Each row is a point on a landscape with many valleys, with its height.
A ball rolls from a point to the lowest of its 2 nearest points, and stops where none of them is lower. Distance is the straight distance between rows; heights are no part of it.
Beba h=681: [ 13  18   4 -19  11   5 -10   8 -23 -12  -6 -12   0  -7  13   0 -14 -15
   0  12  22  -4]
ganez h=421: [-21 -11   3  -7  -9  17  27  19 -28  -5  15  -4  -2  15  -5   4   0 -21
   4   3  36  17]
gup h=372: [  0   4  -2  14  14  -4  -6   8   7  17   6  27  26  32   4 -13  -7 -33
  16 -12 -10 -13]
zogol h=298: [  7  11   5   9 -16  -7 -20  19   9  16  -3  22  11  28   8   1  -5 -14
   4  -2  15   1]
pefek h=486: [-14  -4  -8 -23  -7  19  14  22 -11  10  -2 -14   2  29   2  16 -15 -11
  -9 -12  34  12]
lud h=505: [-42  -7 -16 -10  19 -32  27  -7  -3  -5  17 -20   2  33 -13  -7 -13 -11
  16  -2  35  -6]
Movo h=598: [  6   7  15   9   0 -11 -16 -10   9  -9 -22 -11  -3  11  15  18  13  16
 -31 -27 -16   0]
Reruz h=699: [ 14   3  14  12  24  -6   2 -14  16  -2   7  -1  -1  -1 -22   3  -3  -8
  15  12   6 -11]
vakat h=370: [-33  -3 -36  11  27 -27  16  -1 -10   0   6  17   5  -2 -14 -33 -11  -6
  17   8 -26   3]
Vam h=474: [ 8  5  0 -8  2 28 -5  6  5 -7  5 -2 21 16  0 34 23  2  7 -2  4 -6]
Dil h=579: [ -8   9 -30   5  18 -33  25  -3   3 -11 -13  -6  16 -37 -14  -2 -12 -13
   2  17  21   0]
Toli h=445: [ 31   6  14  20  11 -20 -10 -24   2 -18  -1 -24 -13 -13  11   8   6  17
 -11   9  -6 -14]
Defe h=308: [  9  -7  19  -4 -22   1  14 -14   0 -16  16  11 -27 -11   5  -2  10   8
 -13   3  -1  32]
nanok h=544: [ 10   6 -14  34  10 -39  10 -43  19  -6 -12  -8 -10 -34 -12  -7 -10  18
   4   2 -15 -11]
Mas h=790: [ -9  -7  17 -10  -6   7 -12  -1  10  -1 -26  17  -5  -7  22 -12  14 -18
 -21 -14  -7  10]
pef h=368: [ 15   5  17 -14 -35  44 -14   2   0   4  -6  12 -24   4  38   4   7  30
 -15  25 -14 -21]
Sov h=272: [ 22 -12  20   9 -26   5 -10   9 -18   5 -12  13  -8   3  33   1  19  21
 -18   2  -5 -11]
zubud h=704: [ -7  16  15 -22  -1  32  -6   4   5  22  12  14  10  14  16 -11 -10 -31
   1  -4   8  -8]
gefas h=692: [ 10  -2   4  -4 -32  27 -20  10  17  16 -13  -4 -20 -10  13  -9 -21   8
  -2   0   2   9]
tera h=363: [  7   6   2   7  -2   9 -18  10  -7  -6 -21   9 -16  12  13  -1  -9   7
   3   4 -37  11]
vug h=630: [  3  -5  19 -10  -6   4  -5  10   2  -2 -26   8  -5  10  26  33   8   9
 -41   0 -30  -5]
vafa h=563: [-35  24 -23   6  13 -29  22 -25  15 -11   6  10   8 -33 -30 -13  -3  -5
  12  13  13   5]
gadeb h=367: [ 33   0   8  -6 -38  13 -22  13   6 -18  -7  -4  -6  -9  15  33  -5  29
 -17  11  -2   2]
rozi h=798: [  6   2  -7  10  22   8   5 -27  14  -3  -6  -8   3  -4 -12 -23 -24 -23
  35 -25  14   6]
vobi h=499: [  7  -5   8  34  17 -34  12 -36  -3 -18 -23 -22 -22 -19   6  -3   7  22
  -5   7 -22  -9]
kiru h=288: [-14 -15 -18  -2 -16   1 -14  33  23  22   5  -2  11   7 -17   0  -2  -5
  -4  -2  25   8]
nogoz h=580: [-25  17  14 -21  -2  10  11   0  -6  17  15   9  -6  34  -9   5  14   0
  11   4  20  -8]
mef h=781: [ 10 -11  22   2  11  20 -10 -18  14   2 -26 -12 -14 -16  21  -9   0 -10
 -14  -7  -9  -2]
Vesat h=728: [ -5  -2  18  16 -12  -5   7  -2  -4   6 -20  -7   6 -28   2  33  21  18
   4  24 -27   2]
tupig h=634: [-18 -14 -16 -23   4  -5   3  13 -10  11  22   2   1  34 -10 -24  -2   1
   3 -27  23  -7]
kaz h=276: [-12  -3 -18  36  14 -23   5   5 -20  -3  -8  14  -8  -2  -7 -29  -3   3
  -2   2 -37  -2]
kame h=799: [-10  -4   1 -12   7   7  19   5 -16   1  15   4  18  -6 -12 -15 -17 -34
  40  -1  27   8]
Daru h=795: [-22  10  13  16  -2  -3 -13 -10 -16 -15 -16   7  -6 -21  13 -20  19  -2
 -13 -11 -16  13]
Tebin h=338: [ 27   2   4 -22 -27  -8 -10  22   4   9  -2  13  -6 -12  -8  23 -14  22
 -13  18   0  -4]
pegok h=720: [ -2  -2   7 -18  18  25  -5  -7  15   0  18 -13  -5  13   9 -17 -11 -25
   4  -1  19  -2]
gagi h=402: [ 43   4  12   8  -9 -11 -13  -2   1 -17  -4  -9   8  -8  13  37  -1  14
 -14   8  -9  -9]
Zasoz h=599: [ 12 -18  21  11   1  21   6  -2  14  -1   6  -1 -13  14 -19  21  -3  -1
  -4  -2  -2  -6]
tuk h=792: [ 10   8   9  15 -16 -17 -19  -2  13  -3  20  15  16 -24 -24   1  13   7
   8 -12   8   8]
Fulu h=687: [-13 -17 -27 -24  18   2  14   6   1  16  10 -17   0  30  -1  -7   5   2
   7   0   5   4]
loz h=753: [  1  -6  -1   6  23  15   8 -12  17 -15 -10 -26 -13   1   6  -9  -8 -28
  -3   8  -2   9]
mibug h=315: [-14  -4   5   7 -14  35  11  12 -15   3  22  -5   6  12   9  16   1 -20
  -5   4   2  19]
Zezol h=674: [ 28 -18  -6   6  -7   1  -6  19 -21  -4 -28 -20  -4 -32  18  10  -1   1
   0  15  -7   4]
bor h=592: [ 18  -4  -1   4  19  14 -11 -10   5 -15   3   7  16  -3  -8   3  30   0
   4  -6 -22  -9]
Zul h=466: [  8   2  18  13 -14   8  -9   7   9  -5  30   8 -10   2 -15  21 -12  13
  -5  15 -23  10]
por h=694: [ -6  28  16  -7  11  13  -7   3 -23  10   2   9   1  -4  16 -16 -18 -36
   7   4  16  -3]
bib h=801: [-15   3  20   9   1 -11 -14   4   0 -12  -5  22  11 -35 -10  -4  20  -4
 -18  -1 -21  -1]
Ler h=764: [  8 -16   9  28  -1  -3 -16   1   4   2  -5  -6   1 -30 -17   9  24  10
  13  18  -9 -13]
Fedaz h=661: [ 18  10  15 -18   2  -1  -9  13  -4  -9 -11  10 -10  12  16  18 -10  -5
 -30   2   7 -12]
Fasak h=415: [ 25 -21  -2 -26 -33  15  12   5   2   1 -10   7 -10  14  51  14  22  24
 -22  18 -22  -1]
zafa h=664: [ 13  -2  -5 -27  -7   5  -1  10 -16   4  19  14  -7  11   4 -39  -4  -8
  16 -19  20  10]
sefo h=583: [ 12   0 -16  12   9 -27  15 -15  -3  42   1  10   6  -7   4 -20  -6  10
   0 -13 -14 -21]
lov h=744: [ -7  -2 -14 -21  17  17  18  -6  -2   7  14 -25  12  19 -23  13   1   1
  21 -11  20  -3]
nelap h=549: [-36  29 -21  -4   6 -21  23 -21  -5   9  10  -9  12 -11 -12  -7   2   3
   5   7   5  15]
zopa h=322: [ -5 -20 -19   3  -9   8 -16  20  12  11  11 -33   5  -4  -1   9   3  16
 -14   6  16  -6]
gevo h=595: [ -4   0  -6   6  -4 -27   8  -8  -1  29 -15   2 -11 -11  -1 -16  15  28
 -17 -19 -16  -1]
fef h=609: [ -8 -10 -11 -14  -5  -7   6   7   2  24  -4   1  -1   0 -18 -18   6   8
  -5 -35   7   1]
Mimul h=371: [ 12  -1  16   8  -6  -4  10  -7  -6  -8   7   2 -18 -24 -10   6  -8   6
   2  19 -14  16]
Nale h=800: [ -8  19   5  13   8 -11 -23   1   4   0   5   7  27 -18 -13   0  -1  -5
  -6 -16 -12  -7]
Vomi h=391: [ -4  24   8 -19 -22  24 -19  -2   2  12   0   0 -13   8  19   4  17  21
  -5   8  -8  -5]
Kudap h=779: [ -9  18 -19   1  27 -17  24 -26  -8 -10   2   8  19   6 -21 -13 -16 -13
  36 -26  17  -4]
kido h=119: [ -6 -14 -13  27  -8  -6 -10  21 -16  -7  -2   6  -7   7   6 -15  -5  -2
  -3  -5 -28  24]
Pazi h=635: [-27  13   8 -12   6   0   4  -7   2   2 -12   2 -16  11 -19   9  26   0
   3   7  -5  10]
tuvas h=358: [-35 -24   3  -2  -1  12   5  23  11  16   8   4  14  26 -22   1  -8 -26
  11 -14  24   8]
gulop h=233: [  8  -2   9  -3   6 -22  16   0 -18  12   5   0  -3 -17 -17   1  31  17
  -4  31   8 -21]
Veza h=784: [ 28 -12  10  29 -15   0 -28   6  13 -12  17  -3   7 -19  -2   0   5   4
   7  10   6  -3]
mopu h=271: [ 13   2  26  -9 -37   2  -3   0 -10 -16   5  32 -19   2  23  -4  17  22
 -27 -14 -12  13]
Vebeb h=212: [ 14  -1  21  13 -26  30  -2  12 -23 -10   2   1  -5  10  29  16   5  -5
 -11   9   1   1]
Puzu h=513: [ 18  -5   6   5  27  15 -10   4  -5   7   7  22  19  29  -8  -1  11 -14
  14 -22  -8 -18]
solu h=476: [-11  -7 -18  14  12  -8 -17   1   8 -26 -19 -17 -14  -2 -15   3   9   9
  -5  -5 -13  16]
Tul h=432: [ 11  21  11  -3 -16  11 -27 -15   3  -6 -11   3 -11  -1  18   5  13  33
   3  -6 -31   9]
vurav h=751: [  3  26  -4  -4  20 -14  15 -15  -3  -6  18   0   9   7 -19   3 -20  -6
  18  -2  -5  -1]
mav h=247: [  2  -7 -15  -2 -10 -19   2  14  16  12  22   8  18   9   2 -15  -9 -17
   9  -4  21   9]
tupu h=686: [ 27 -18   6  10 -28  10 -15  17   2   9 -18  -2   1 -31  23   4 -25   7
  -6  -1 -12   8]
Vil h=533: [-40  13 -19  -2  12 -24  17  -6  -2  -3  18 -21   8  12  -2 -11   1  -4
 -19  -3  24   4]
Ret h=776: [-11   5 -17 -19  20  10   9  -6  -8  -2  17 -22  34  13   1  -4  -6 -24
  34  -9  29   2]
Fodu h=561: [  8  -1 -13   9  14 -14  -5  -7  15 -18 -19  -5   5  18 -11  12  13  -1
 -11 -32   1   5]
fusov h=567: [ 10   6  -5  18  17 -30  -2 -32  23   8  -6  -1   3  -8   4 -21  -3   4
   2  -3 -26 -12]
Gasa h=389: [ 15 -18  13 -13 -39  46   8  -8   5  -6  -7   2 -12  12  48  33  12  28
 -17  27 -20 -16]
Kaza h=646: [ 17   2 -18   4  -1  -4  -5  12 -12  -6 -29  -1  11 -29  -7   8   2  -6
  13   0  -6  13]
Sonu h=294: [ 13  -5   0 -28  -4  -7   7  13 -11  11  15   8 -11 -12 -15   2   4  12
  -9  15  16 -13]
ribil h=316: [ 22  -1  -5 -20  -1  32 -14  -3  21  -6   9  -2   7  32  14  25  12  11
  -6  10 -19 -11]
nanon h=688: [-14   8   4   1   7 -15   2 -11  15   3  -3 -11  -2  -7  -3  21  21  11
   0  34 -19   5]
zemov h=534: [-23   5  17 -26  -1  30   6  11 -14  13  14   3  -1  50  -9  13 -13  -8
   1 -21  18 -11]
doz h=683: [ 14   7   7 -23 -24  22 -10   9   2   3   3   8 -30   2   4 -20 -21  -7
   9  -4  26  14]
mabob h=606: [ -9  -3 -13  17   8 -26   8   0   4 -16 -38   2   1 -45 -15  -5 -10  -2
  -1  11  -4  10]
Nubif h=369: [-14  -4  -2  24   2  13 -20  14  -5 -10   0 -30  -7  -8   6  10  11  21
 -17  12  -7   5]
pabiz h=463: [-29   1 -31  -8  33 -46  33  -7 -15  -3  15  -1   8  17 -24 -18 -27  -1
  11  -3  18 -22]
Dena h=816: [ -4 -24  -2  -7  15  17  23 -14  10   6  11  -5  13  -9 -32 -19 -27 -37
  42 -22  29  -1]
Muvuz h=426: [-42   0 -48   8  32 -32  29   2  -9 -10  13  15  16  -7 -24 -36 -40  -8
  17   4   4 -22]

Call two points neighbours if one is among the 2 nearest of the other. Go from one point of each pair to the other, from neighbour to neighbour, staying as low as possible. Name the highest point that can't be avoided.
ribil / pef | Vomi
ribil / kido | Tul
mopu / Vebeb | Sov

For each start below, name every point that the ball comes to, in order.
gefas | doz > zafa > tupig > fef > gevo > sefo > fusov > nanok > vobi > Toli > gagi > gadeb > Tebin > Sonu > gulop
Nale | tuk > Veza > Ler > Vesat > nanon > Pazi > nogoz > zemov > pefek > ganez > mibug > Vebeb
tupu | Zezol > Kaza > mabob > Dil > vafa > nelap > Vil > lud > pabiz > Muvuz > vakat > kaz > kido
kame | Ret > lov > Fulu > tupig > fef > gevo > sefo > fusov > nanok > vobi > Toli > gagi > gadeb > Tebin > Sonu > gulop
bib | Daru > Mas > mef > loz > pegok > zubud > por > Beba > Fedaz > vug > Movo > Fodu > solu > Nubif > zopa > kiru > mav
